A landscape with many valleys, sampled at points; each row gives a point and its height.
From any point a ball rolls to the lowest of the 2 points nearest to it. It stops when none of these is lower. Distance is the straight distance between rows; heights are no part of it.
fofo: [ -2  -7 -27 -23  -3  17   3  -6   2  -5  -2  -7 -22  29  27  16  -9   2
  10  20   1  10   3   2  -6  13   7  13  14  20   0  -9  11   3 -15   5
   3  13 -26  -4  20 -29  12  16   7   3 -26]  h=46.2
rumuf: [ 12 -10   3  -3  -6  11   4   4   3   2  17  -5 -21  10  23  11 -12  20
  17   6 -13  14  18  -4  -5   6  19 -12  -6  -3   9  12  16  11  11   9
 -33  16  -4  18   3 -13  14 -20  11  -2 -24]  h=33.4
teki: [ 19   3   9   8  24 -18 -19  -1  18  -6  -7   1  26  -9  -8 -33 -12  11
   1  -9  19   9   1  -1  12 -26  -1   0 -11  -7  18  -1 -16  12   4  -5
  10 -13   2 -13   8   5   5  25 -11   1  -6]  h=21.8
zitug: [-12  11   4 -11   8  15   2  -8   5  -3   8  -5  -7   7 -26 -20  12   9
  10  -2   6  14  18 -11  15 -20   2 -19 -21   4  11   1  -8  -1  -9  12
   6  16  -9 -11   6   6 -24  24 -27  -4  18]  h=22.0
foso: [ -4   2  25   6   3 -10  20  16  -4  25  -5  16   2   1 -19   8  10 -10
   4  -6 -12  16   1 -14  -3 -10  -3  -1 -24  -4 -12   7 -10   0  25  -1
 -10  -8  12  24 -18   9 -19  -5   1   5   7]  h=34.6
tumat: [-13  15   3 -17 -22  20  14   2 -13   2  16  -7 -21  16  23  15  24   3
   2  -1   7  -4   1 -13   0   0  11  -7  -7  17   4   6  22   8 -19   3
  12  11   9   0   2  -4  -6   3  -4  17 -18]  h=57.0
pes: [-11   2 -22 -14   8  18 -20   5  -1 -11 -10 -11  18   4  21  13  -8   3
  11  -7  18  -5   6  24   7   9   5  -9  32   7  -2 -19  -9   0  10  10
  -9  -2 -19 -12  12 -37   2  -7  -1 -18   3]  h=54.5
Difel: [ -3  -2 -13  -6   3  -7  -4 -10  -1  13  14 -18 -15   6 -11  -3   7  23
  14   2  20   3  35   2  15 -32  11 -16  -4   6  10  -2  -6   9  10   8
 -34  12  -3   1  -7 -10  -1  -2 -19 -10 -16]  h=55.4
doz: [-13  -4  -6  -3  -3 -11   3   5   5  19  -5  22  13   0 -16   3  11 -26
   6  -3   7   6  17  -2 -15 -34  -9  18  -6 -11   7 -16   0  -1  24  -3
   0 -15  -2   0  12  -1 -35   6   8 -15   0]  h=39.7
nizu: [ -4  31   8 -12 -11  15  -1   4  10   4   1  -7  -3 -15  -9  13   1   4
 -17  -2   0 -11  -4  -9 -20   4 -16  11  -4  -1  -5  -1  11  -8   0  -4
  10  -5  -1  -8   5  17 -13  23 -10  -8   9]  h=36.4
Fuvig: [ -1  -2  -1 -28   3  -4   1  11  25  11  -4  17  -4  -8 -18 -13  11  -4
  -6   0   7   8   3  -6  -2 -27 -13   5  -6   7  11   0 -13   8 -11  -3
  12  -1   9 -28  11   1   6  21 -22  -3 -20]  h=46.5
kani: [-14  13 -23   1   9  -4   3 -16  12   8  -3  -6  22  18 -10  11  -1  -4
  -6  -6  12 -22  20   5  16  -5   1  -3  10  -3   3 -11 -13  -6   3 -11
 -17   0 -21  13   8 -18  -5   3  -4 -15   7]  h=62.7
nirun: [  2  -6   5   9 -15 -25  -8   0   6 -15  -3  14   7 -26   9  -3  -8  -5
  -4   8  -2 -14 -14  22 -20   7  -6  16  13  -9  -1 -11 -20  -2  10  -3
 -15  -6  -7 -14   1  13  16 -14  27  -7   6]  h=32.3
ped: [ -8 -18   3  -2  -7  10  23  -7 -29   0   2  -8  -9   1   2  20  26  -6
 -12  -7 -15 -15 -23  -6   7  21   0   7  -9  13  -3 -10   6 -13  -7 -18
  26  -3  26  19 -26   4  17 -15   4  21  12]  h=19.1
rivur: [ -8  -3  -6 -10  -6   4 -18  -7   4 -10  -4   9  14 -18  10 -11 -15  18
  16  -3  12   4  12   7 -21   5  -7  13  15  -4   3  -7 -24   2  10   7
 -19   8 -20 -35  21  -7  15   7  12 -27 -22]  h=41.9
zudel: [  2  -7 -14 -13   6  17  15  -3  -4   5   7 -20 -18  25  26  18  -5  26
  10  12   8   7  12  -5   9  10  21  -8   0  12   5  13   7   3  -7  18
 -17  11 -15   9  10 -35   5  -1 -11   2 -23]  h=40.1
lasan: [ -3  -4  23  -8  -5  12 -10   1 -21   6   8  16  -2 -17  -1 -10   6  17
   8  -5 -19  25   8 -10  -4  -2  -6   0  -2   7   9  14   8  -4   5  14
  -2  -8  17  -8  10   7 -10  -7  17   6  10]  h=44.0
vog: [  7  24  16   8  -8  15 -22   7 -10  -9  -7  -9  11  -2  -4 -16 -14   2
   4  -1  -3   3  -1  -7   4  15  -5 -13  -6 -18 -15  17 -11   5  12  15
  -1  -3 -12  -7  -4   3 -16  12 -11 -16  16]  h=26.6
Pere: [-10   2 -30  -7 -27  21   9  -6  -8 -23   5 -19  -4 -13  12  33  -6 -11
  -5   1  -8 -21  -9   8   3  37  -8  25  15   4 -21   7  23 -23 -20  -3
   7   8   1  -4   3 -11  -4  -1  14   1  -5]  h=54.2
pigo: [ -4  10   0   0 -12  -6 -22  -4   1 -25  -4   3  11 -32   2  -7 -16  12
  -5   1  -4 -18  -1  15 -32  12 -14  24  20  -8  -7 -17 -20  -4  24  11
 -23  -4 -23 -32  11  10  17  -3  15 -19   1]  h=36.8
paf: [ -8  -2 -15 -10 -11   1 -18  13  -9  -3 -14   7  -1 -17   2   1  -2  -9
  22  -1   6  14   2  15  -6  -6  11   5   3 -13  -3   3 -26  -4  13  14
  -7  -9   8 -19  -1 -11  -6 -13  -2 -22  13]  h=81.5
Puno: [ 12  -3 -19  -6  24 -11  27 -24   8   8  17 -15 -11  25  16   3  -3  26
  -7   2   9  -2  25   1  29  -8  15 -19  -3  17  12   7  28  11 -23   5
  -9  15   3  14   9  -1  18  -7 -12  19 -15]  h=68.0
Nisul: [ 19   7  -3   1  16  -8  10   4   2  14   1 -19 -17  21   6  -1 -22   6
  13   7  -9  19   7 -17  10 -18  10 -17 -18   3  12   7  17  12  14  -2
 -17  -2   2  35 -15   1 -10   8 -22  13  -8]  h=70.5
rubi: [  5 -17  18  18   3  -8 -26  -6  -6  -3  -3  -4  10 -21  10  -3  -4  -3
 -19 -15  -8  27   0   9   7  -4  10 -19 -12 -14   9  -8  -4   0  20  -1
 -30   2   8  19  11  18   5 -25  18   6  22]  h=77.3
ratel: [ -6   9  -6  -2  -5   1 -15  -9  -3 -15 -19   4  16 -22  -5   2  -4   0
 -24   4  -1 -34 -22  19 -10  26  -3  34  21   7 -26 -20 -19 -32  -3   7
  -7   1 -29 -30  19 -12  -8  13  -3 -11   8]  h=37.8
Sol: [  2  -6  10  20   7 -31  17  25   9  14 -15  30  14   4 -20 -17   8 -34
   8   7  -8  -6 -15 -18 -16   7 -25  14   2 -12 -13   5  -6  -2   8   1
  24 -16  13   2 -19   8 -15   5   7  -8  -9]  h=70.6
sepul: [-14  -4 -13   3  -8  -4  -2   7 -19   6  -1   5 -21  19  -7   2  -3 -35
 -16   6 -32 -24 -14 -12 -10  -5   0  20   1   8 -16 -20   5 -28   3  -9
  16  -3 -15  14   1   3 -14   1   6  10   4]  h=50.9
kifi: [ -8  12 -25 -23 -25  26  -2 -11  -8 -22  13 -38 -13  -1  31  29 -18   2
  -1   2   8  -8   0  14  -2  29   0   8  15   3 -10   0  20  -3 -17 -10
  -5  13 -10 -13   9 -23   4   9   1 -11 -18]  h=50.8
Vele: [ -4   3  -3 -11  -1   9  -9 -17  -3 -15  11  -1 -12  -3   2 -11   6   9
 -21   9 -24  -5   3   4  -7  10  -6   1  11   7 -12   7   5 -13 -29   0
 -13  20   4 -24  18  14  16  -6   3  13  -1]  h=4.6
misov: [ -1   0  38  11 -10   1 -12  17 -10   7  -1  26   1  -9  16 -17   4   1
  -2 -12  -1  23 -15   0  -7  -7  -1   0  -4  -5 -13  17  -2  -1  11   5
   1 -10  10   7  -8  19 -18 -12  15  10  14]  h=41.0
zak: [-13  -4  -4  -6   0  -4   0  -5 -18  20  -7  24  10  -9  -6   2  21  -7
  -3 -11  -8   6   4  -7  -2 -23   2   3  -3   6  16 -17   5 -16   5  -2
   7 -19   4  13  18  -7 -13  -6   9   1  21]  h=33.0
rura: [ 11   8  21  11   8 -11 -23   4  -2  -2   0  -3  32 -15   2 -34 -13  19
  13  -9  22  18  -6   2   9 -19   2 -17  -5 -19   7   9 -20  16  19   7
  -3 -24   4 -17  -5   6 -14   8 -11  -2   5]  h=26.8
Lise: [ -5  13  25  -9  -9  21  -6   9 -13  -1  25   0 -12   7  11 -10  14  18
  -2   2   1   0  -6 -15  -1  -6  -5  -6 -15  21  -3  14  32  13 -11   5
  17   0   6   4  -5  15   0   7   0  30 -20]  h=54.0
zek: [  0 -13  -1  -1   4 -16  12  12   9   8 -21  31  14  11 -22  -2   4 -27
  19  12  -2   2   5 -11  -2   5 -15  11  12  -3  -5   2  -5   1   0  -8
  22  -4  17   4  -4 -12  -9   6  -2 -20  -1]  h=69.4
baz: [  7 -13  -1   9 -10  -6  -4  19  21 -16   3  13  -8  -6  10   2 -16   1
  11   2   9  -1 -23   9 -20   8   8   5  -4 -14   9   0  -4  13  -3  -3
   0  -1  -4  -1  -2  14  22 -10  21  -1 -12]  h=54.6
Vudu: [-11  -4 -19  -9  -1  -1   6   0  -5   3   6 -10 -19  23   0   8   2  -7
  -4  15 -18 -25  -5   5   4  -1  14  10   6   8 -17  -7  -4 -18 -10 -11
  -3   8  -8   9  -8 -12   9   1  -1  11  -3]  h=46.6
mipe: [ -5  20  -1 -20   1  22   6  -8   3  -5  20 -20 -25  11 -12  -5   5  16
  13  14  20  12  18  -6   2 -12  -7  -9  -8  18  -1  -2   7   2 -13  18
  21  22 -14  -9   0   1 -19  28 -31  -2  -3]  h=31.4
dak: [ -2  11   6 -13   9  12  10   7   2  -7  19  -7 -12  13 -13  -8   4   1
   4  13  21 -10   7  -2 -13 -14 -16   0 -10  18  -1  -9  22  -4  -3  17
  38   4  -8  -8 -13   6 -15  21 -16   9 -12]  h=23.9
mupa: [ 12   7  21   1  23   9  -2 -10   4  -2   2   0  18 -10 -28 -24   3   1
  -1  -1  11  27  15  -3  23  -8  -4 -19  -1  -5   6  13 -14   5 -14   4
   1   1   3 -16   7  13 -12   6 -16  -7  22]  h=12.4
kuzi: [ -6 -19  -3  -6   2   6 -24  -2  21  -8   7   9   9   4  17 -16 -14  21
  21  -9  28  21  12   6  -4  -6   7  -5  11   0  24  -4 -22  22   2   2
 -25  12 -16 -25  19 -12  20  -1  14 -17 -31]  h=46.8
tarop: [  5  15 -20  18   5  -2   8 -11  11   2 -10 -10  13  18 -24  -3 -11 -16
 -17  -4 -10 -25   1   0  -1   7  -9   1   6 -18  -5  -1  -2  -3   2 -23
  -4   2 -16  12 -12   5   0  11 -12 -17  12]  h=65.6
Tefu: [ 20  -6  14   6   7 -19  -3  18  14  -6  -2   4   8  -4  -9 -19  -5   1
  12  -9  32   8 -13  -2  -8 -38  -9   4 -11   5  14  -3  -2  13   3   8
  26 -23   8  -4 -14   4 -16  21 -15   8 -16]  h=28.9
bogi: [-22  -5  -2  -5 -17  -1   1  18  -5  12 -14  24 -11  13   2   7  10 -36
   1 -15 -22 -12 -11 -21 -14  -2   3  28  -8   2  -7 -15  21 -18  10 -16
  21  -8  -5  15   7  -8 -16   0  -1  -6   0]  h=54.4
kov: [ -6   1  12 -18  -6  -1   6  26  14   6   7  18 -13  -5 -12  -3  19  -3
  -3   4  -1  -8  -8  -8 -12  -7  -2   9  -5  17   4   4   7   9 -14   5
  19   4  13 -13 -12   2   9   2  -2   6 -20]  h=42.6
bebu: [ -8  -3 -12   4  -7  -6   8 -11  12   3   6   7   2 -17  -1  12   3  17
   4  -3  -1  -2  12  -3   4  14   7  -2   3 -10  15  14  -9  -1  -5  -2
 -30  15   8  -1  16  -1  15 -21  14  -8  -1]  h=20.9
Lazo: [ 16   0   5  19  17 -26   9  12  10   7  -9   5   1   8   2  -5 -17 -27
  -8 -10  -1  20 -17  -8  -8 -12  -9   4  -2 -14   6  -2  23   0   8  -8
   7 -19  11  32 -11  21  -6  -5   7   9  12]  h=74.5
zoka: [-14 -13  -7  -3 -24  17 -27  16  -6 -22  -9  -2   0 -19  26  -2   3   1
  12 -14  13   3 -13  33  -1  17  18  -9  15 -11  -7  -5 -29   2   8   7
  -5  -1  -7 -27   0  -8  10 -31   8 -16  16]  h=80.0
Mafod: [-13 -15  12   8 -17  -6 -23   7 -11 -10   1  -2   3 -28  18   0   9  10
   5 -12   5  14 -16  26   1   4  18 -15   4 -15   3  -4 -21   4  13   3
 -20  -4  10  -5   4   3   8 -32  19   2  19]  h=78.7
Dega: [ 11 -15  18   8   3  17  -4 -13 -22   1   6   3 -17  14   9 -12   2  13
   8   1 -35  23  13 -19  16  -4   4 -18  -7   4   8  16  13   3  -1   4
  -9   5  12   6  -1  -5  -1  -7  10  16   1]  h=47.5
teb: [-16   6   9  -4 -18  11 -18   6  -7 -16  -9  -6  -1 -18 -17  11   8  10
 -17  18 -18 -32  -7  13 -10  21   8  15   6  12 -26  -7 -13 -25   2  12
  -3   5 -17 -11   6  -7  -2   4   8  -9   7]  h=32.5
kupu: [  4  21  10  -5 -11   9 -13   1   5  -3   6 -26  -4  -6  20  13 -11  15
  -7  -2   3 -14 -15   7  -8   9  -4   7  -4   0  -6  -1   3   1  -5  -8
   9  -3  -8  -4   5   4  12  16  -5   3  -2]  h=41.3
Vezib: [ 12  10  -5  -3  10  -4   7 -22  -2   8  19 -39 -21  17   8  -5 -13  12
  -1  -5 -20  11  21  -6  24  -9  13 -25  -9  -5  -3   6   9  -2  13  -9
 -32  23   3  21 -19  -4   5   2 -31  12   4]  h=67.7
kovum: [ 10 -20 -25  12  21 -20   1 -11  -1   0   8  -8  -6   8  16  -4  -6  18
  -3   3  10   4   7   6  25 -15  18 -11   0  -4  15   2   2  12 -15   2
 -11   7   4   7   0   3  25 -15   2   8 -12]  h=70.9
kobuk: [ 23 -10   5  22  10  -6  -1  -1  -9  -9  -5  -5  14   5 -19  -9  -3  12
  16   9  -5  -9  15   9  13 -19   0 -22  -1  -8   2  12  -4  13  15   1
   2  -5   6   6 -30  -3   1   2   0 -10   1]  h=64.6
nel: [ 10  -3  -3   9   2  -3 -22   2  17  -8   4   5  -1   8  20 -14 -24  -1
  13  -4   8  16  -4  -7  -5  -9  10  -6  -4  -5  12   4  -9  18  -2  -9
 -18   6  -6  -8   9   8  14  -7  12  -9 -19]  h=51.2
Tinag: [ 18  10  21  -1   0  11   0  -8 -16   0  20 -31 -16  -2   4   3  -8  23
  -3  15 -23  -5   2  -6   9   0   3 -19 -11   4  -5   8  11   1   6 -13
 -13  11  10  15 -28  -2  14   6 -10  17  -2]  h=64.8
Lito: [  2  12 -11  -6   3  -3  18  16  -4   3  -1  -9  -8   9  -3   7  -3 -10
   9  11  18 -16 -12   1 -20   8 -19  11   7  12 -20 -10  19 -16  -2  17
  45 -11  -6   3 -26  -5 -18  11  -8  -4   5]  h=32.1
nul: [  4 -10  19  32  -3  -3   6 -10   4  -4   5  -6   1   6   9 -11 -13   1
 -22   3 -26  -7  -9   3  -2  22   5  -8  -1 -13   0  10  -8   1  11 -17
 -31  19 -15  29 -18  26  20 -22  33   5  14]  h=36.3
sem: [  1   6  17  -8   9 -16   7  19   4  15   0  24   5   0  -1 -11  14  -2
  15  -3  22  14 -10  -5 -11 -18 -16   0 -11  16  18 -12  16   5  11  14
  40 -26   6  -3  -1   0 -26  14  -7  15   3]  h=34.5
mape: [-18 -10  -8 -12 -11  -5  -3  -3 -13  10   3  15  -2 -14  18  13  20  -2
   0  -8 -11  -3 -17  -3   1  -1   4  14  -4   0   6 -11   1 -14 -11 -14
   3 -13  11   4  28  -2   6  -5  10   9   9]  h=26.2
Vel: [ 10 -10  22   6  12   7   5  -8 -10   0  10  11   4  15   8 -14   9  14
   5   0  -1  13   2 -14  19  -5   7 -12  -7  19  16  17  19  18 -18  -3
   2   0   8  12  -1  -4   3   0   8  26 -18]  h=50.7
Zumo: [ -6 -15   6  -8 -18   5   2  -3   0  -5  10   8 -10 -10  28  18  21  -1
   0 -15 -11   9 -25  -3  -1   8   6  -5  -9   2  16   5   9   1 -12 -25
  -4   3  24  10  14  10  24 -22  13  17  -4]  h=19.0
Pared: [-18  -2  -4   6   6   6  -6 -16  -4  12  -1  -5  -6   5   4   6  20   0
 -20 -15  -3  16  -3  -6  23   7  25 -13 -12   0   6  -1 -18  -9  -7   3
 -25   8   1  19  13   7  -3 -17  -2  15  14]  h=34.1
gaben: [  4 -22   3   6  13  -8  22   8 -11  14 -16  29  12   2 -43  -2  19 -28
  11  -3   1  19  10  -7  11  -3  -7 -14  -8   2   6  11  -2   3   1   1
  25 -10  28   7 -18  -7 -17  -6   0  -3  15]  h=67.9
Basa: [ 17 -12  -7   1 -22  14   0  11  -4 -31 -12  -8  -2   7  11  18  -5   1
  14   8  24 -18 -20  11  -9   7   4   8  12   1   2 -10  11   8 -13   1
  44  -4   7 -11  -6 -16  19  13  -7  -7 -13]  h=43.1
gemop: [-16  12   7  -9   1 -15  14  16  11  12  -2  16   9  -9 -18  -5  14 -31
 -24   9 -13 -29 -12   0 -19  14 -28  22  13   7 -22 -11   2 -11  -3 -15
  24  -7  -4  -6  -6   9 -11  11   0  -8   6]  h=25.7
tinaz: [ -7  -6  -8  -9  11   6  11  -9  -8   4   6  -5 -18   9 -23  -8  12  -5
 -13   9 -23 -12  -2   0  16  -3   7   0  -8  13  -3   7  -9 -14 -11  -3
   8   9   6   5 -14   8  -1  -3 -11  20  10]  h=42.7
kis: [ 29  -3  -5   6  27 -24  23   1   2  16  -5   0   1  21  -6  -4 -28 -22
  11  -5   7  15  -2 -16   3 -33  -7  -1 -10   3  14   5  17   9  12  -8
  -1 -16   9  23 -24   1 -15   8 -14  18  -5]  h=72.7
Segum: [-10  21 -27 -30  -2  20  28  -9   5   4  12 -21 -18  11  17  20  13  -7
  -7   4  13   0   0   8  16  10   4  -2  -1  25   0   1  19   1 -32   0
  16   6   3   0  16  -9  -7  11 -24  14  -8]  h=60.2
Gade: [ -3  -6  12  -9   3 -12  23  18  -4  14   6  27   0  -1   3   2  12   5
  19   2  10   6  -6 -22  -4  -2   1   8 -12  20   9  10  13  13  -6  11
  27 -22  12   2  -3 -16  -4   2  -6  16 -22]  h=38.9
luv: [ -1  -9 -12  -1 -24   0 -19  10 -10 -29 -12   5  -5  -7   7   1 -11  -8
  10   9  18 -14 -18  19 -27   9 -15  15  23   3 -12 -18  -8  -9   2   6
  39  -8  -4 -26 -10  -4   6   5   0 -10  -3]  h=47.9
gozi: [  9  12   7   2  15   6 -19  -4  -2  -7  -2 -18  25   0  -7 -25 -10  22
   2  -5   5   7  11   0  21   2   1 -25   2 -15   1  18 -13  15  -1  20
  -8  -1  -8 -26   4   0  -6  11 -20 -16   0]  h=20.2
dil: [  4  -9 -11   3  19 -19  15  -1  28   8   5  15   7   5 -18   0   6 -10
  -3  -5  32  22  20  -9   2 -31  -4   4  -9  -6  23   8  11  12  -3  15
  -3  -1  12   3  16  11 -10   5  -2   9 -14]  h=75.3
valip: [ -7  16   9   9  -3  -9  -8   0  11  16 -11  24  25 -15 -14  -5   4 -18
  -8 -18   5  -3   7  -1 -20 -10 -12  26  -7 -22  -6 -12  -6 -17  25   5
 -10 -15  -9  -2  19  10 -40   2  10 -21  10]  h=44.5
tema: [  6   4  -3 -18   6  -9  -5  -3  11   7   7  -7 -15  10 -16   0  -4   3
  23  -3  28  26  29  -2   4 -37  14 -15 -18  10  16 -16 -10  17  13   9
  -7   5  -1   1   6 -20  -9  12 -25  -4 -17]  h=49.7
Gakul: [-16  -5 -18   3   2  -1 -13 -10   4  -5  -7   4  12 -23   0   2  10   4
 -22 -13  11   9   5   8  14   2  16  -3   8  -7   6  -2 -16 -12  -6   9
 -21   1   2  -8  29   7   0 -19  -1  -3  23]  h=27.9
Bos: [ -6   3   6   6  -7   5  -3 -17  -7   6  11 -13  -9   3  -9   6  12  22
   6  -5  -9   1  34  -2   3 -23   3 -18  -7  -3   8   5  11  10  10  -3
 -28  13   9  14  -7   5  -2 -12   3  -5 -10]  h=59.4
lat: [ 13  -2 -12  -3  -6   1  12   3 -10  -7  -6 -14   0  18   6  14  -6 -11
   7  19  16 -28 -20   9  -5  26  -7   5  21  10 -22 -14  22  -9 -25  -8
  54  -7   0  -9 -15 -18   5  17 -10  -7  -5]  h=38.0
Mer: [ -6 -10  -3  10 -23  10  11   4  -8 -10   2   1 -10  -5  18  11  12 -19
 -14 -10 -19  -8 -31  -5  -3  27   1   7  -5  -7  -2   1  13  -3  -9 -20
  16   1  14  14  -3  21  14 -18  12  22   4]  h=12.5
Zur: [  5  14 -14  -8 -15  24 -18  -9  -8 -16  10 -47 -11   1  36  24 -16   7
 -14   6  -2 -10 -13   8 -11  11   4   0   4   2 -17  -4  29 -10 -17  -8
   7  10  -7  -2   0   3  18   7 -13  13  -7]  h=46.1
temo: [-12  -9  16  11  -3   1   2  17 -12  15 -13  12   0  -1  -1  22   8 -28
  -5  -1 -14 -18 -21 -13 -15  19  -3  11  -6   0 -11 -15  11 -13  12 -23
  21 -17   7  24 -10  -2  -6   3   7 -11  20]  h=57.4
Ror: [ -7   3  14   7 -32   4  -3   5  -6 -15  10   1  -6 -21  -4   3   9   3
 -16  19 -10 -32 -17  23 -20  13  -5  17   8   0 -24   1 -10  -5   3   3
  -5   7  -6  -8 -14  12  14 -11  27  -5  -4]  h=27.2
foz: [  4  13  -7  -6  22   5  13 -16  17  -3  14 -22   0  12   7  12  13  29
 -19   7   2   0  13  -3  19   8   3 -12  10  14   1  11  14   6 -36   1
   1  21  -1   3  18   7  12   2  -8  14  -9]  h=65.3
suv: [ -7 -11  -2   8  20  -2  12 -23 -10   9   3  -7 -11  14  -8 -14  -1  -5
 -18 -10 -16   7   6  -9  23   1   9 -14 -11  -3   8   8 -14 -10   2   0
 -11  11   8  18 -15  20   6 -10  -2  26  15]  h=39.0
rap: [  9  -5  11   6  16 -14 -16   0  -7   3  -6   1  21  -6   3 -15  -3  13
   9  -2  -4   3 -14  -3  18  -6   6  -4   0 -11   6 -11 -24   3  -9 -17
  22 -16   5  -7   6  -3  17  15 -11  11  12]  h=28.8
Lelab: [  3   9  10   6  -7   0  -4  21   4  10 -17   6  -1   3  -2  11  -8 -19
   2  12  -8 -16 -10  -7 -18  16  -3   9   3 -11 -22  -1  -8   2  16  -9
   7  -4  -9  15 -18  -8  -3   6   4 -20   5]  h=59.9
guda: [  3   1  29  27   0  -5  -1  15  -3  15  -2   3   6  -3  -1   0  -3   3
  15  -7   2  21   1  -4   1  -3   4 -15  -9  -5 -10  14  -5  16  26  12
 -23   1   8  20 -21  10 -15 -12  13   2   1]  h=37.9
Vite: [ 22   1  11  22 -11  16  -2  11 -13   1  -7  -6  -3  18  -8  -6 -18   4
  17  22 -18 -15   2  -3  -7  -5   6  -4  -5 -11 -21   3  -2   8  19  -3
   0   2 -14   8 -27  -8  -1   8   2 -12  -1]  h=62.5
pag: [ -6  -4 -17 -15  -2  10 -12   0  -2 -18  -4   0  -7   6  30   6  -6  14
  13  -1  22   3  -4  14   3  11   3   4  16   9   0  -9  -5   4 -13  12
   3  -5 -11 -15  17 -23  11  -4   8  -2 -12]  h=51.0
Ziv: [  1   1   1   8   3  -2  22 -14 -11  11   5  -7  -2  -7  -4  24   7   4
 -12  -8 -14 -16   2  -8   7  22  -8  -2  -3  -3   0   7  -1   0   4 -19
  -1  -2  17  27 -29   1  14 -12   7   9  14]  h=25.2
Lov: [  7 -22   7  18  -6   5   0   7  14   0   7   9  -4  -6   2   5 -12   8
  27   4  -5  18  10   5   5   9  18 -13 -11 -14  16  16  -9   6  14   7
 -44  25   0  11   4  -2   9 -27  22 -11  -9]  h=27.6
Romob: [  1  19   0 -13 -10  -7  10   4   6 -12  -3  -5  -5 -10  -1  -4  -7 -22
 -31  14 -12 -20 -12  10 -23  17 -27  22  23   4 -24  -4  11 -15 -13  -4
  13  -2  -7 -17  -3  13   4   1  14  -1  10]  h=20.7
zab: [ -9  13  17   5  -6   1   5   8  -8   4   0   8  12  -2  -9  -8   7  -7
 -15  -3  -6 -29 -19 -13  -8  13 -21  19  -4  -1 -13  -3  11  -5  -4  -7
  41 -16  -1  -4  -6  22 -10  21  -1   5  11]  h=30.6
gil: [ -1 -17  12   9  10  -6  28   3 -23  31 -10   8   6 -12 -22  20  10  -1
   4  -8 -19   1  -7 -23  11  18  -6   9 -20  -6  -6   6 -12  -3  20 -15
   6  -4  23  26 -26  -3   3  -2   3   9  15]  h=30.3
Zezo: [-12  -1 -12  -7  -7   8  14 -19   7  -6  12   0  -8   3   0  14   3   1
  -8   6 -27  -8   5   2   1  26   0   1  13  12  -5  12   3  -9 -18  -9
 -35  31  -3   5  11  -4  18 -16  17   4  -8]  h=13.6
puzor: [ 28 -17  11  22   6  -7   6   3 -10  -3 -20  17  26 -12 -33 -16   5  -6
   6   4  -2   5   5   3  12  -7 -16 -11   8 -14   8  12 -14  14  -3  -2
  21 -10  21  -6 -27  -4   0   2   5  -7   8]  h=66.3
lepuv: [  7   9   3 -20   6  -2  15   4   5  14  -3   9  -9  16   0   5  16   0
  22   3  19  29  15 -13   5 -21   5  -5 -12  23  17   6  12  30   0   9
   8  -9   8   1   6 -17 -12  11 -15   8 -15]  h=43.5
nuful: [ 14   0   6  17  12 -10  -3  -8   1   0  -3   2   0  -4   4 -18 -15 -19
 -23 -16 -21  21  -9  -1  -3  -9  -7   0  -1  -9   6  -6   8  -2   6 -14
 -14  -5   7  14   3  33   6 -10  16  14  25]  h=75.8
Tupa: [-10   4 -12  -9  19   5 -23 -12   3   2  -8  -8  14   2  -5   8   5  10
   3  -3  10   3  22  13  16 -13   9 -15   9   8  12 -22 -19  -6  16   6
 -14  -5 -22  -2  22 -35  -2   7 -19  -6  13]  h=58.7
sabav: [  6   1  15  34 -14   0  -6   0  11 -10   0   5   3  -4  -7  -8  -7   3
  -6   3 -18  -1   9   0 -12   8   7  -6  -5 -20  -3  13  -8   4  24   3
 -47  19 -11   5  -4  19   4 -18  28 -18  -4]  h=32.7
vigu: [ 12  -3 -15  -2  17 -10   8  -3  34  12   6   5  -4   8 -21   8 -11   0
   3   0   5   6  28  -5  -8 -19  -2   6  -6  -9  11  15   5   8   2   9
 -29  15   4  -1  14   2   5   3  -8 -11 -19]  h=77.4
pep: [-11   3 -16   5   1 -20 -20  -8   6 -12 -30   8  32 -28  -2  -7 -12  -4
 -13  -9  12 -21  -5  21  -7  18   0  15  24 -12 -15 -25 -32 -16  12  11
 -11 -15 -28 -31  25  -7  -8   1  -3 -32  18]  h=42.9
gozev: [ -8  10 -34  -7  18  13  26 -10  12  -4   2 -25  -3  12  15  19   8   5
 -13  -3   9  -3  -4  15  32  24   6 -12  13   8   1   1   8  -1 -43  -9
   3   3   1   2  12 -12   7  -5 -12   8   4]  h=62.9
zeru: [  4  10  -7 -14   6   5  -3  -1   2  -9   4   9  -6  -1   1 -12  -5  -4
 -21   9 -14   1   2  -3 -17   4 -29  13  13  10  -1  -2  20 -10 -23  -3
  18   1  -7 -17  16  20   8   3   7  15   2]  h=13.8
zomub: [ -9   6  -2  10   7 -18  -2  -2  12  10 -29  29  33 -18  -9  -8  -6 -15
 -12  -3   4 -15 -17   1 -15  12  -3  26  10 -19 -12 -10 -25 -19  10   0
  -7 -19 -16  -9  24   9 -21   8   7 -17  13]  h=46.9
Lepa: [ -2   4  -1 -10  -4  -4 -18   8   2   1 -11   0   2  -8 -23  -7  10 -20
   3  -8  11  11   5  12  -2 -17   2  -2  -7  -5  -5 -12 -19  -9  11  15
  18  -8   3 -13  -9   2 -20   0 -14 -19  23]  h=83.1
zeme: [  2 -14 -25   5  13 -21  15 -10   9   2  -6   3   7  12   6  -4 -14 -12
   4  -2  27  21  13  -1  22 -17  11  -2   4 -16  20   7  -2  19  -9   6
  -7   0   8  -4  20  -4   5  -7  -6   7 -12]  h=73.3
pogu: [ 12  -5   1  12   3   8  -7 -19  -8  -5   9 -24   0   2   0  -6  -3  27
   8   6  -8 -16  19  14   6   4   2 -24   3  -8  -1  12   9  13  -1  -1
 -20  15   0  -2 -21  -4  16  -6  -3  -7  -7]  h=62.2

For each start below, name the point where the ball stops.
kovum -> Mer
Vel -> Mer
kifi -> Vele
Vudu -> Vele
Pere -> Vele

Call two points neighbours if one is among the 2 nearest of the other. Go from one point of each pair to the other, from neighbour to neighbour, staying as low as possible. Name the highest point that can't be avoided.
teki / mupa -> rura
mupa / dak -> mipe
Mer / Ror -> zomub
